Each row is a point on a landscape with many valleys, with its height.
A ball rolls from a point to the lowest of its 5 nearest points, and stops where none of them is lower. Distance is the straight distance between rows; heights are no part of it.
<660>: [118 120 140 110 110 110  88 124 155 135 138 122 140 178 104 110 117  87
 175  81 125 114 127 100 147 114 170 133 134 145 115 125 136 139 124 109
 103 129 143 133 121 136]  (h 483)
<614>: [132 131  96 114 146 151 195  88 119 108 113 156  90 109 167 129 116 141
 107 119 100 116 143 129 116 133  52 120  92 116 133 137 122 106 100 140
 136 122 130 106 103 107]  (h 550)
<9>: [159 148 151 129 119 144  87 212 104 146  85  86 136 126 106 118 145  86
 176 115 113 125 135 135  99 178 189 116 117  85  55 143 126  98 119 129
 132 175 132 153 109 177]  (h 555)
<127>: [147 121  98 126 150 144 161 175 106 129 139 117  97 113 134 126 133 142
 109 118 120 144 142 125 120 119  91 108  96 141 158 122 112 124 113 140
 148 125 147 110 121 111]  (h 207)
<623>: [126 122 116 110 141 163 189 123 123 128 124 144  93  82 156 122 131 127
  81 112 119 139 133 144 113 152 100 102  82 137 145 174  80 128 110 141
 131  93  91  92 113 123]  (h 501)
<1252>: [149 146 161 126 111 164 110 201 123 127  82  77 169 148  95 156 129  48
 187 124 133 103 130 154  91 184 220  88 105 100  76 136 109  89 128 133
 134 212 131 174 115 145]  (h 575)
<658>: [132 144 166 113 130 156  99 228 118 144  86 119 125 108 114 119 144  76
 151  88 106  92 141 135 101 189 177 110  97  83  77 169 109 106 103 137
 142 150 117 137 126 189]  (h 445)
<94>: [ 88 149 115 166 140 113 126 108  93 122 127 150 109 124 151 114  90 155
 111 125 129 123 137 151 134  80 113 156 142 130 159  82 153 149 140 133
 138 116 137 150 137 101]  (h 317)
<718>: [141 135 117 110 154 138 188  87 120 121 121 166  95 113 163 151 119 170
  91 132  86 111 153 125 107 131  26 137 117 116 121 162 137 103 105 131
 136 113 125 114 104 136]  (h 659)
<44>: [149 145 158 121 104 107  67 205 119 135 111  86 155 143  88 101 154 102
 183 131 127 165 102 139 112 171 194 121 146 111 100 115 131 129 119 112
 137 150 109 149 123 158]  (h 337)
<957>: [123 131 147 114  94 134 149 163 124 148 122 128 132 123 127 164 122 130
 125 101 125 133 145 170  90 189 126  92 139 100 101 176  81 123 169 147
 100 142 103 118 123 146]  (h 185)
<1560>: [119 126 147 121 106 116  89 129 150 138 126 124 128 181  93 123 130  82
 165  91 129 112 128  79 151 104 180 150 127 144 131 109 132 131 140 114
 113 135 154 154 103 122]  (h 534)
<735>: [123 128 107 133 165 120 148  66 126 123 141 168 126 126 167 134  93 190
  93 172 129 163 124 134 125 114  48 168 174 131 152 136 148 117  90 115
 160  97 125 109 148 120]  (h 373)
<1254>: [104 120 116 139 144 100 128 142 157 146 137 118 143 156 116 124 124 123
 116 144 100 120 146 147 155  90 132 109 127 149 112 130 172 130 147 103
 150 109 136 112 128 137]  (h 728)
<203>: [120 129 110  89 145 166 191 130 118 109 127 141  95  97 161 118 124 130
 109 101 115 128 126 131 117 137  91 103  73 127 146 146  93 129  98 134
 130  99 121 103 100 111]  (h 542)
<883>: [113 140 138 120 106 121  92 108 141 144 151 127 121 158 102 130 141 100
 155 113 127  95 122  64 177  99 175 136 138 146 113  88 149 128 125 119
 117 123 159 158  93 100]  (h 529)
<1302>: [105 137  91 148 151 146 124  47 104 136 139 166 129 161 150 119  82 193
  99 168 148 133 127 139 112 109  82 169 140 126 164 120 149 126 104 122
 138  94 140 138 146  98]  (h 283)
<290>: [148 141 151 110 140 124 153 150  73 151 104 113 120 121 123 143 171 119
 113  97 135 125 155 153 131 212  78  95 126 103 125 216  62  97 131 174
 120 116 103 111 147 141]  (h 487)
<712>: [137 145 151 124 133 124 151 143  81 179 104 128 117 122 137 142 142 137
 116 121 139 135 159 155 131 186  94  92 120 110 123 200  70 105 136 167
 122  92 102 109 145 128]  (h 381)
<705>: [136 145 118 117 142 152 229  91 138  96 109 144  90  94 147 151 127 143
  78 112 130 126 150 132  99 158  54 121  92 127 156 168 123 107 103 130
 128  98  87 111 110 161]  (h 585)
<1523>: [101 120 160  95 103 143 119 174 124 133 127 131 114 109 126 137 120 111
 157 109  97 113 137 167  92 189 139 108 110  76 102 162  87 134 147 133
 108 151 113 129 126 161]  (h 204)
<791>: [130 134 111 104 144 166 189 111 123  97 115 141  90  86 166 147 127 128
  95 117 111 136 143 133 119 143  76 106  77 129 159 167  95 123 106 146
 129  97  97 108 105 123]  (h 524)
<337>: [119 130 155  86 105 136 110 201 122 135 123 140 119 102 121 131 128  98
 158 100  97 107 138 155 100 187 163 104 109  79 103 152  83 116 134 123
 112 152 109 127 126 167]  (h 252)
<412>: [109 136 117 174 132 101 107 108 121  95 116 152  96 106 158 116  96 146
 103 109 127 129 120 133 160  70 127 152 143 145 155  83 163 161 143 124
 133 123 152 160 150 104]  (h 422)
<20>: [147  91 106 187 115 111 108  70 142  99 117 111 149 111 146 103 122 137
 114 149 128 132 106  96 157  79 146 161 162 120 136  67 196 161 123 139
 134 138 136 148 177  97]  (h 144)
<1320>: [159 146 137 113 128 148 149 158 109 174 122 135 115 106 142 138 133 143
  99 113 139 148 170 131 116 176 125 102 117 133 120 185  83 111 134 160
 110  98 114 103 107 155]  (h 307)
<642>: [130 139  89 133 155 146 180  78  96 106 130 161 102 120 157 140 133 153
 116 144 120 131 128 136 113 125  33 140 120 125 119 119 133  88  88 130
 147 123 141 128 109 117]  (h 413)
<502>: [ 94 142  94 145 148 138 177  88  89 104 136 131 115 124 138 130 114 147
 124 140 133 138 125 145 111 123  69 135 144 143 149  98 122 109  87 124
 132 126 140 123 110  93]  (h 306)
<757>: [ 92 138  97 157 156 125 158  97  80 111 141 138 121 142 148 127 101 152
 119 136 135 132 127 169 105 102  81 147 149 128 157  92 140 110 110 129
 139 110 144 128 134 111]  (h 354)
<1159>: [140 168 171 123  97 121  79 186 116 149  93  69 160 160  90 122 136  76
 193 149 150 126 117 163 100 169 229 106 133 114  96 111 122 122 143 123
 122 160  98 143 106 164]  (h 461)
<359>: [128  85 117 195 109 122 112  62 139 101 120 134 129 135 144 116 108 154
 128 133 138 129 113  89 161  69 124 177 147 127 149  49 165 165 122 140
 122 120 149 147 194 107]  (h 286)
<579>: [110 124 171 102 114 143 102 214 122 146 114 138 114 104 114 106 142  95
 174 102  99 121 138 139  95 186 169 122 106  84  96 146  93 121 119 121
 122 169 105 127 131 179]  (h 312)
<319>: [163  90 165 119  95  95  73 152 177 128 127  80 120 179  90 131 147 106
 152 105 145 105 101  87 149  97 196 138 162 154 121  87 142 148 141 121
 136 174 131 138  95 135]  (h 134)
<387>: [141 147 110 122 150 124 181  81 103 125 147 160  98 101 164 147 123 177
  96 160  90 117 160 120 111 129  19 160 125 112 123 151 134  99  96 136
 151 101 133 111 130 115]  (h 633)
<540>: [166 124 101 108 140 159 143 175 109 149 141 132 115 104 148 130 143 134
  94 124 126 142 148 125 125 124 120 109  95 124 137 168  83 130 132 155
 131 113 124 107 127 121]  (h 613)
<302>: [164 151 164 124 122 152  98 207 126 146  80  79 139 136 102 137 138  73
 184 114 118 120 129 137  94 178 197  95 111  85  54 140 114  98 125 142
 130 182 128 151 107 163]  (h 576)
<364>: [119 123 124 145 103 122 100  70 152 118 151 104 173 124 141 103 120 138
 125 168 116 115  89  94 166  90 190 150 161 148 137  76 213 163 116 133
 134 131 135 136 149  68]  (h 282)
<647>: [144 134 107 115 154 159 174 163 117 126 141 138 110 100 151 127 135 135
 104 111 126 148 138 134 124 113  97 101  83 137 151 145  93 122 116 148
 142 109 130 108 107 105]  (h 551)
<1110>: [140 154 126 122 148 126 212  88 134  95 113 147  94  98 163 159 137 154
  71 129 141 148 142 130 111 154  45 114  86 121 158 175 113 121 115 129
 119  94  98 101 104 158]  (h 626)
<940>: [119 126 157  95 113 140  90 200 109 136 115 122 126 107 124 107 156 101
 181 113 105 121 121 146 105 183 161 118 117  77  94 132  82 124 124 127
 131 157 112 130 124 158]  (h 344)
<1336>: [130 120 100 138 176 115 150  69 119 112 155 176 127 101 150 132 110 179
  75 168 138 168 136 117 132 109  26 178 170 150 158 143 140 127  94 116
 166 105 119  96 173 116]  (h 374)
<1376>: [159 153 159 117  99 123  93 205 121 142 105  70 152 145  92 116 155  83
 179 138 137 136 107 142  95 180 203 109 143 112  78 111 122 101 132 109
 127 166 130 149 107 170]  (h 393)
<1193>: [126 133 168 116 107 123 157 161 105 149 104 118 133 130 117 175 117 140
 123  95 134 125 144 156  95 216 102  86 138 102 107 214  80  99 152 155
  99 137 115 112 121 146]  (h 457)
<194>: [109 127 107 150 156  93 130 159 138 128 129 116 131 131 114 131 112 137
 105 131 111 124 148 150 144  86 116 116 125 145 122 115 162 152 150 115
 153 103 139 136 133 123]  (h 471)
<329>: [115 120 142  78 104 142 117 154 127 123 133 148 120 108 128 135 137 112
 179 111 107 146 129 152  96 171 162 114 121  91  95 126  72 134 144 140
 108 153 118 133 128 152]  (h 364)
<316>: [167 119 148 107 103 101  58 161 146 129 112 118 132 169 104 101 118 107
 161  79 136 138  96 109 128 122 203 134 136 134 140 117 132 159 139  90
 139 132 108 146 132 138]  (h 372)
<1405>: [121 116 107 158 179 122 130  68 118 118 136 175 151 104 158 124  86 176
  71 181 134 166 127 131 132 118  20 174 168 134 153 146 163 129  95 117
 156  90 132 101 172  99]  (h 340)
<1472>: [121 124 106 146 154 126 149 179 135 120 150 112 137 123 121 124 142 136
 120 133 133 147 144 144 133 112  97 105 121 149 135 117 134 131 135 120
 140 132 144 116 119 134]  (h 246)
<627>: [130 112 153 136  82 109  73 121 157 150 155  90 132 134  99 120 128 105
 138 120 136  87  92 102 172  57 195 189 177 172 142  81 188 153 131 115
 108 195 123 135  97 145]  (h 513)
<372>: [103 133 119 136 136 106 111 106 162 126 130 128 143 134 106 115 119 116
 120 142  95 101 124 126 155  98 161 118 132 142  91 115 174 141 153 111
 151 103 140 136 129 108]  (h 676)
<1190>: [141 159 146 131 110 138  96 192 116 136  94  66 174 148  90 125 148  71
 190 139 143 117 117 143  91 188 208  98 146 111  65 118 128 102 145 129
 126 164 130 155 110 161]  (h 446)
<1497>: [132 131 132 106 124 132 109 127 138 112 152 156 143 123 123 138 154 106
 158 116 133 140 137 143 109 147 152 107 119  97  79 147  76 130 164 145
 103 160 130 121 128 156]  (h 214)
<437>: [141 135 131 112 143 145 197  97 135 110 112 142  98  81 166 158 136 120
  80 125 134 140 135 144 103 173  74  98  87 136 172 175  85 121 107 136
 128  94  82 105 121 134]  (h 569)
<1067>: [118  92  95 137 162 150 119  59 159 134 120 165 132 158 158 144  89 194
  69 159 139 136  97  73 145  84  69 173 142 138 140  89 155 151 131 107
 141  91 166 123 174  84]  (h 365)
<987>: [131 132 125 100 149 154 198 112 129 104 122 132  92  81 150 138 137 135
  77 122 121 140 126 141 116 152  75  95  79 144 165 171 102 111  97 149
 133  97  79 104 107 138]  (h 520)
<328>: [126 135  86 147 149 120 145  61 110 120 148 158 125 120 162 134 108 181
  85 188 127 149 129 138 121 125  49 155 164 132 137 137 149  95  87 120
 160 106 134 123 148  92]  (h 367)
<534>: [132 138 148 100 116 139  77 209 108 136 111 107 133 113 110 112 169  90
 174 120 114 145 120 129 114 178 171 127 134  83  85 127 100 111 120 130
 128 165 124 136 122 160]  (h 385)
<492>: [111 131 159 110 101 136 157 186 124 140 117 114 129 127 121 165 114 129
 133  99 117 122 122 161  91 224 116  91 122  95 100 190  79 105 158 134
 112 148 113 130 117 149]  (h 438)
<552>: [122 123  87 144 159 150 116  50 122 126 123 173 125 140 162 122  76 193
  97 169 140 142 124 127 126 103  85 173 140 132 155 122 151 121 109 111
 159  77 144 112 164  84]  (h 114)
<315>: [128 117 106 153  99 131  79  81 152 135 178  86 203 128 122  97 108 152
 127 150 133  96  78  80 148  73 190 157 158 145 161  81 201 152 124 116
 130 142 139 136 142  76]  (h 484)
<432>: [ 98 125 177 106 107 132 132 199 128 123 115 130 124 105 127 136 119 108
 146 102 104 111 132 155  81 213 142  98  98  87 112 178  78 123 133 124
 111 161  94 120 132 148]  (h 287)
<246>: [142 105 108 181 101 127 105  64 149 104 131 110 161 132 136 115 103 136
 140 139 109 132 101 105 160  75 152 161 155 129 143  69 205 171 114 130
 129 135 137 132 169  82]  (h 254)
<1101>: [137 136 141 107 121 114 102 153 132 112 140 115 152 148  94 110 146  85
 191 102 140 171 115 130 114 157 168 114 124 130 134 123  99 140 124 115
 117 145  94 145 139 153]  (h 389)
<218>: [161 156 153 122  95 119  80 183 118 155 111  91 157 157  92 115 133 103
 176 136 155 145 118 150 103 172 220 107 147  97  98 119 148 136 141 121
 135 156 108 153 109 166]  (h 399)
<954>: [108 141 119 139 138 117 133 117 165 126 148 133 158 162  97 107 129 109
 143 129 134 128 141 131 142 100 144 115 111 150  87 138 152 118 148 112
 113 115 140 118 130 137]  (h 462)
<593>: [151 118 163 144  86  99  62 110 145 159 165 101 159 130  99  97 125 106
 144 133 143  83  77 120 158  33 208 185 159 176 138  77 197 143 128 105
 101 202 132 146  97 133]  (h 494)
<524>: [129 132 118  51 153 122 198 115 108 103  81 123  76  93 152 171 164 131
  87 146 145 111 143 179 123 197  62  97  81 111 155 202  51  87 120 142
 126  95  87 112 127 154]  (h 253)
<129>: [129 120 112 110 153 159 155 161  99 149 126 139 100 104 157 129 128 131
  82 104 123 156 152 123 124 142 118  91  89 125 155 186  86 127 119 159
 136  87 108  96 125 136]  (h 444)
<1562>: [122 126 135 100 110 128 107 150 148 105 143 137 132 118 127 129 146  98
 180 112 140 156 121 138 110 160 149 118 132 113 107 140  78 131 148 137
 106 163 128 137 129 148]  (h 123)
<578>: [122  94  89 136 158 152 118  68 151 125 103 182 140 127 143 133  80 188
  76 140 126 152 119 109 150  89  29 172 157 142 160 115 170 162 112  89
 140  64 141 110 175  95]  (h 296)
<785>: [168  84 163 107  97 103  61 165 172 133 126 100 124 181  98 116 129 112
 163  89 153 110 113  90 149 113 198 130 138 148 130  93 151 143 144 102
 133 165 135 151 102 128]  (h 247)
<1087>: [ 97 134 117 157 142  96 139 133 113 120 133 130 124 126 134 121 105 132
 118 130 103 127 139 155 152  82 100 129 141 145 145 103 165 155 144 123
 164 117 150 142 126 115]  (h 290)
<16>: [106 141  92 156 144 152 160  68  91 119 139 156 120 140 157 126 105 179
 100 161 133 137 117 140 114 131  65 154 166 138 146 121 139 115  96 123
 151 111 141 133 132 106]  (h 342)
<1339>: [137 127 154 103 101 118  88 192 125 126 132 124 152 119 100  92 160  83
 175 132 126 164 110 139 123 174 182 128 141  97 109 125  96 116 127 105
 126 164 113 145 132 160]  (h 158)
<1335>: [ 94 141 115 136 141  94 140 131 142 132 121 132 141 135 118 116 120 115
 106 138 103 121 133 142 139  87 132 115 130 139 115 120 170 133 160 117
 143 110 145 135 126 122]  (h 671)
<1071>: [140 146 117  79 152 110 206  97 117  90  84 129  95  76 168 184 150 143
  79 140 151 126 149 157 133 188  42  96  87 123 164 178  66 105 137 155
 129  93 105 122 127 153]  (h 477)
<1409>: [117 126  98 142 153 156 179 142 104 107 148 131 108 110 145 130 127 124
 122 118 123 138 123 124 120 107  75 125 112 126 157 104 101 123 102 132
 135 133 150 109 106 100]  (h 369)
<804>: [ 93 143 127 131 126 125 119 112 154 132 142 124 168 173  93 124 126  93
 166 123 122 118 144 126 136 100 167 113 123 143 110 137 152 123 145 107
 118 106 135 134 112 137]  (h 398)
<115>: [ 98 139 134 128 100 120 100 104 144 159 148 103 146 144 116 109 153 115
 145 146 126  93 107  70 173 110 199 160 157 157 133  91 171 133 128 127
 121 133 166 160 104  93]  (h 500)
<288>: [ 84 135 118 125 133 111 120 128 158 142 137 127 143 160 100 112 117 115
 141 129 116 114 132 117 137  94 149 117 124 139 100 136 168 129 150 110
 134 108 148 129 118 119]  (h 454)
<1178>: [161 153 165 123 121 167 103 219 132 140  71 106 149 136 113 131 131  55
 156  89 121 106 141 149  85 193 199  99  90  98  51 166 115  94 113 126
 145 172 121 155 112 169]  (h 538)
<189>: [131 136 129 118 127 137 129 126 157 114 144 135 165 148 116 124 162 105
 173 132 152 150 117 134 118 138 151 108 124 136  93 147  93 120 159 124
  98 148 126 130 125 156]  (h 89)
<840>: [116 117 148 138  90 113  79 122 150 128 139 110 131 154  98 118 138 100
 161 104 133  96 115  70 162  98 187 158 158 177 140  81 153 119 137 119
 109 150 162 158  97 112]  (h 456)
<896>: [113 121  96 150 149 142 178 136 112  98 138 125 115 123 134 126 130 133
 123 120 123 135 132 137 120 124  77 119 123 139 158  93 117 130 106 136
 139 131 157 130 113 107]  (h 222)
<689>: [184 100 176 114  96 104  60 162 166 134 122  92 128 198  98 104 138 116
 163 122 151 102  90 103 132 123 224 105 126 118 105  98 146 154 162 110
 146 156 126 156 114 127]  (h 284)
<475>: [132 133  96 127 149 118 164  72 106 116 146 180  97 103 163 126 121 189
  97 181 120 135 145 116 120 137  19 165 159 126 122 128 137  93  94 138
 153 110 137 111 146 125]  (h 536)
<1517>: [106 128  93 147 153 108 151 158 108 134 140 110 134 132 126 130 125 130
 108 127 128 129 147 139 127  85  93 113 138 149 158 102 152 137 144 127
 141 120 146 122 139 111]  (h 265)
<870>: [150 123 158 161  86 111  71  96 148 155 165 102 163 125 106 100 131 128
 147 138 140  73  73 112 172  29 203 195 139 158 141  87 194 158 119 106
  80 184 139 144 104 143]  (h 573)
<206>: [149 138 149 124 111 127 153 151  99 171 113 129 123 124 132 155 119 143
 119  96 134 131 166 160 115 189 119  91 125 107 109 193  80 122 162 156
  99 124 101 110 123 157]  (h 304)
<29>: [129  93 167 130  81  97  75 143 160 135 143  90 131 156  90 132 136  85
 144 113 150  99 125  90 167  77 190 144 173 168 131  64 163 143 142 115
 119 183 123 136 103 131]  (h 368)
<968>: [ 97 128 127 134 117 128 102 109 154 143 136 130 156 174 102 117 124  87
 168 104 116 101 131 102 158 109 171 128 121 147 100 127 157 130 136 113
 111 100 152 142 119 125]  (h 425)
<498>: [111 137 130 132  97 136 101  86 150 151 158 110 149 120 114 115 134 117
 138 169 112 103 108  65 168  98 189 152 163 159 119  82 178 126 123 127
 135 136 156 150 118  89]  (h 519)
<538>: [124 120 114 157 125 110 111  85 157 113 119 119 150 112 137  98 122 124
 120 154 113 120 110  99 172  91 165 140 166 151 115  96 193 145 138 122
 154 135 155 149 148  77]  (h 266)
<1055>: [139 120 103 133 172 114 150  72 108 105 157 178 119 100 156 129 132 173
  79 183 114 161 132 127 142 121  30 175 160 118 154 146 140 113  99 119
 149 102 130  94 161 108]  (h 467)
<310>: [120 133 152  97 104 144 122 151 142 140 132 150 127 119 138 156 117 121
 143 100 125 118 147 168 103 180 140  99 128  91  88 173  79 122 172 135
  90 146 108 130 112 166]  (h 92)
<332>: [125 132 152 105 151 137 171 138  81 135  95 138  90  88 141 118 171 120
  97 128 143 139 143 149 148 196 104  93  99 127 148 195  47 105 126 159
 117  82  76  97 152 141]  (h 260)
<446>: [123 118 128 179 126 111 125  84 117 105 116 147 111 129 154 110 115 156
 130 129 137 122 113 121 156  62 118 182 143 113 163  68 158 162 124 143
 138 115 165 164 165 122]  (h 101)
<1093>: [124 134 126  83 157 124 211 105 115  92 100 123  83  87 142 152 163 130
  87 146 141 134 129 156 120 185  83  89  85 127 163 172  48  90 130 146
 130  85  80 110 128 152]  (h 587)
<505>: [143 118 110 138 150 141 146 185 128 137 151 130 126 121 130 138 150 131
 110 147 138 151 142 139 122 114 106 102 106 138 136 132 109 129 134 142
 131 138 157 109 136 125]  (h 210)
<440>: [122 143 139  94 151 133 203  88 131  94 105 137  90  86 160 159 157 131
  84 148 138 142 147 153 113 182  58  94  78 126 161 184  84  94 122 138
 124  99  94 109 122 153]  (h 675)
<262>: [151 100 104 183  97 114 111  76 156 116 129  91 169 139 130 113 104 131
 119 158 116 125  86 109 163  73 163 143 164 136 138  80 207 179 122 145
 135 138 127 127 164  73]  (h 280)
<1452>: [109 138  89 131 159 145 173 106  82  99 131 144 102 121 147 119 120 134
 120 122 126 129 132 138  99 129  60 115 126 129 157 104 118 105  93 128
 146 126 140 119 108  98]  (h 326)
<877>: [146 105 155 119  83 104  79 151 156 134 132 102 127 182 102 125 126  93
 158  88 139 108 106  77 158  97 183 133 144 154 122  78 153 146 142 120
 108 156 140 162 102 118]  (h 334)
<200>: [136 109 120 147 104 117  82  93 156 156 184  90 183 138 132 106 115 156
 159 155 132  80  82  80 148  50 195 189 132 136 159  83 206 161 117 109
  99 159 152 137 128 103]  (h 630)
<485>: [112 133 135 144  88 120  73 109 150 142 180  95 167 133 109 113 145 117
 141 144 131  97 108  76 160  82 213 165 159 157 158  75 175 125 109 127
  99 151 147 155 119  97]  (h 722)
<1295>: [135 129  89 122 151 156 183 102 101  97 121 147 101 108 153 137 111 133
 115 103 107 125 141 132 104 129  50 131 107 121 136 120 121 114  96 127
 139 127 136 119  99 108]  (h 463)
<399>: [156  93 183 137  89  96  67 130 178 151 152  80 132 151  84 120 137  89
 139 131 140  91  94 105 149  76 208 140 171 161 117  71 177 144 142 119
 129 190 116 115  95 136]  (h 328)
<406>: [148 145 136 115 114 143 131 129 162 130 146 143 146 132 121 150 155 125
 154 136 148 145 147 144 106 135 140 102 124 132  90 145  93 120 162 135
 105 150 138 112 134 148]  (h 173)
<1326>: [129 112 105 125 155 152 175 152 110 117 137 130  93 105 157 130 134 131
 107 103 112 137 135 133 101 126  76 113  94 133 133 116 103 117 100 136
 137 121 147 108 110  98]  (h 558)
<652>: [149 122 147 119 106 110  63 169 143 127 119 103 153 155  90 107 139 115
 165 115 146 158 116 140 119 158 204 122 142 112 140 122 119 147 128  91
 132 144 107 151 128 153]  (h 407)
<478>: [118 120  94 153 157  97 153 166 133 133 148 114 133 135 115 141 131 138
 109 131 110 150 146 139 142 109 119 107 122 148 139 125 135 128 140 126
 139 125 144 120 130 130]  (h 311)
<1075>: [ 97 128  99 149 154 108 156 143  87 117 149 125 122 118 136 128 122 124
 122 129 114 132 135 141 126 108  79 125 127 151 164  83 126 129 120 128
 139 131 140 127 119 106]  (h 219)
<1097>: [115 103 116 190 138 133 126  56 139 110 135 150 112 151 145 139 116 168
 115 167 146 118 109  75 157  67 104 181 130 120 153  45 143 158 112 137
 127 126 160 149 180 101]  (h 362)
<51>: [144 141 137 108 123 148 138 159 114 163 118 141 135 105 133 159 115 142
 115 113 125 132 169 162 100 166 134 109 126 108  96 186  90 119 157 149
  97 135 120 111 118 158]  (h 223)
<947>: [129 123 164 108 112 144  94 231 103 137 103 119 121 104 121 103 141  86
 163 114 105 107 120 141  91 194 164 112 100  73  71 150 104 114 117 118
 135 158 120 136 137 175]  (h 357)
<1280>: [115 131 109 135 142 116 139 145 153 137 144 117 149 144  99 117 137 131
 129 154 126 143 139 139 142  99 128  99 108 156 110 127 156 113 138 126
 137 125 144 119 133 145]  (h 482)
<1437>: [ 95 130 109 146 138  86 114 131 135 127 109 138 130 114 123 116 107 133
 116 134  92 116 135 133 153  80 137 128 134 150 137  97 180 140 157 110
 157 112 136 146 134 111]  (h 453)
<299>: [ 98 116 115 177 131 132 111  68 123 108 124 154 110 149 155 127 109 162
 118 147 155 113 119 113 136  73 113 175 129 110 159  79 146 159 125 129
 124 113 161 147 170 105]  (h 370)
<1167>: [149 128 145 103 148 120 166 153  70 145  95 112  96 122 120 134 181 125
 121 126 147 108 149 154 139 198  82  86  96 101 121 216  47  92 119 163
 125 100 105 102 151 136]  (h 420)
<959>: [156 138 136 110 108 143 134 138 131 124 138 156 135 126 130 149 136 129
 142 125 137 147 149 157 106 148 142 100 117 124  95 163  99 122 175 147
 100 140 141 129 121 156]  (h 256)
<739>: [125 129 133 113 113 132 128 123 150 111 147 152 147 148 101 118 152  89
 183 122 142 162 124 137 117 143 142 109 130 122 110 141  90 131 151 124
 112 151 120 141 128 156]  (h 190)
<7>: [143 147 161 129 136 126 161 161  83 168  99 121 122 124 137 144 133 137
 113 106 140 134 153 146 113 197 102 106 128 113 116 214  64  99 140 174
 103 121 106 106 137 133]  (h 392)
<1447>: [126  83  90 124 174 150 119  66 158 131 106 172 140 132 140 154  86 202
  63 136 125 142 113  83 149  86  33 169 157 134 150  98 167 157 134  97
 151  76 142 127 170  83]  (h 299)
<756>: [131 130 141 110 147 143 162 152  89 168 118 124  97  96 148 136 159 120
  89 125 138 146 164 144 123 176 118  91  91 133 156 189  67 104 114 149
 121  92  86  99 128 138]  (h 336)
<1083>: [136 118 132 114 113 119 106 155 143 111 143 130 149 171 103 107 125  84
 182  71 144 166 118 128 137 136 174 135 129 135 134 136 108 147 124 104
 110 141 106 141 129 148]  (h 489)
<170>: [125 137 126  72 156 111 166 129  89 111  92 126  72 108 139 148 178 126
 106 148 148 107 155 156 144 191  86  83  83 107 138 201  41  94 111 168
 132  97  93  98 143 132]  (h 150)
<280>: [163 140 157 124  92 105  55 176 147 139 113  88 148 163  85  98 123 126
 170 111 142 140 116 144 117 146 227 116 141 125 119 119 145 148 154  98
 151 118  97 133 119 144]  (h 624)
<1488>: [ 95 137 111 137 147  97 139 132 107 125 133 131 120 124 156 137  95 123
 113 127 122 121 139 156 133  81 107 140 141 144 155  88 155 162 146 126
 144 109 126 128 136 118]  (h 258)
<304>: [144 136 127 130 133 129 146 136 162 129 157 124 146 151 102 147 155 130
 138 144 141 160 141 141 118 130 127 102 101 137  95 144 121 128 159 132
 116 131 156 113 130 152]  (h 255)
<722>: [112 127 134 127 110 117 109 125 148 124 149 135 144 179  93 108 127  84
 182  94 134 143 114 123 131 123 165 122 130 137 128 134 121 136 129  98
  91 125 104 133 129 141]  (h 435)
<786>: [118 127 143 102 156 138 191 121  93 124 113 137  90  68 142 137 151 133
  98 140 138 153 139 135 120 165 104  91  95 134 155 174  65 112 113 152
 128  95  83 104 124 131]  (h 406)
<1031>: [143 122 115 169 104 116 113  66 157 102 119 110 152 122 136 105 121 142
 120 152 115 137 101  97 160  98 158 132 159 144 124  76 197 166 129 141
 145 128 147 143 151  71]  (h 241)
<1001>: [118 144 140 147  87 108  73 111 144 150 174 105 153 148  99 121 139 114
 148 138 138  95  97  88 148  72 200 186 158 166 154  87 186 140 126 129
  91 167 133 146 107 134]  (h 795)
<164>: [179 124 174 114 110 114  59 174 165 141 114 104 127 177  96  98 121 127
 169 127 146 133 103 121 124 115 228 115 133 106 109 110 150 154 164  98
 148 145 125 145 104 132]  (h 371)
<256>: [127 137 151  95 103 144 130 146 130 146 126 140 130 116 131 151 122 124
 141 113 128 129 159 164 100 163 129  98 125  92  80 168  81 123 174 149
 102 155 119 118 111 148]  (h 180)
<788>: [102 143 105 174 148 138 109  59 106 116 122 171 104 143 150 142  75 171
 110 146 139 116 145 119 117  89 109 175 138 116 166  93 143 147 121 125
 138 100 158 154 155 109]  (h 564)
<633>: [162 136 110 117 129 152 141 160 131 147 140 151 131 115 135 146 143 141
 114 130 145 156 164 145 115 131 132  92 107 121  99 162  91 127 161 148
 110 134 150 113 127 150]  (h 335)
<516>: [111 132 130 126 128 133 122 114 152 113 153 133 157 159  86 113 137  92
 179 122 145 146 138 130 122 117 138 109 122 145  94 150 130 124 146 128
 100 134 121 122 121 144]  (h 270)
<1230>: [101  98 106 163 140 143 111  61 157 124 125 157 110 154 153 134 100 194
  96 180 149 107 102  79 135  85 105 175 137 114 151  70 141 149 124 114
 146 109 152 145 169  94]  (h 496)
<390>: [123 133 134 155  92 119  79  98 148 147 176  93 160 127 118 118 139 134
 139 145 129  87  97  72 162  83 205 188 160 155 165  95 195 142 111 121
 102 149 148 148 114 102]  (h 844)
<488>: [109 134 122 146 145  94 115 112 142 116 116 140 131 124 139 118 117 132
 109 136 104 115 126 129 159  84 144 122 138 147 123  91 174 147 155 120
 152 116 158 154 143  98]  (h 196)
<719>: [156 130 112 129 138 153 150 172 125 154 142 134 107 112 133 143 144 142
 110 130 139 149 152 136 114 122 122 108  93 137 107 150 105 123 135 152
 125 116 156  98 131 130]  (h 377)
<1415>: [134 109 164 142  75 102  67 119 141 140 150  85 129 153  91 127 143 114
 146 128 130 101 116  81 168  82 205 171 181 169 141  75 158 143 130 122
 105 174 141 135  99 126]  (h 508)
<454>: [121  98  90 144 180 141 131  66 131 115 127 181 147 117 156 139  94 175
  75 143 132 162 126 113 156  89   4 182 158 147 170 148 153 160 112 106
 143  74 120  96 180 116]  (h 267)
<416>: [110  88 102 135 171 158 130  60 125 121 106 182 148 116 141 147 104 185
  71 123 127 139 120 103 167  68   5 182 153 154 154 104 161 169 107 105
 127  64 146 120 178  89]  (h 186)
<1185>: [ 90 143  99 166 153 122 132  92  87 118 144 151 121 135 150 118  87 161
 121 125 130 129 139 166 114  95 107 157 152 131 174  82 138 127 113 119
 135 116 148 126 138 107]  (h 464)
<80>: [144 142 116 126 146 147 211  85 120 100 114 155  81  97 160 161 133 166
  87 107 110 116 150 123 112 146  45 138  82 115 149 165 139 110 107 138
 136  96  97 103 109 140]  (h 656)

Where does a ball stop that starts at each point below?
<485> | <319>
<80> | <170>
<437> | <170>
<1178> | <310>
<1254> | <189>
<1110> | <170>
<203> | <170>
<614> | <1075>
<718> | <1075>
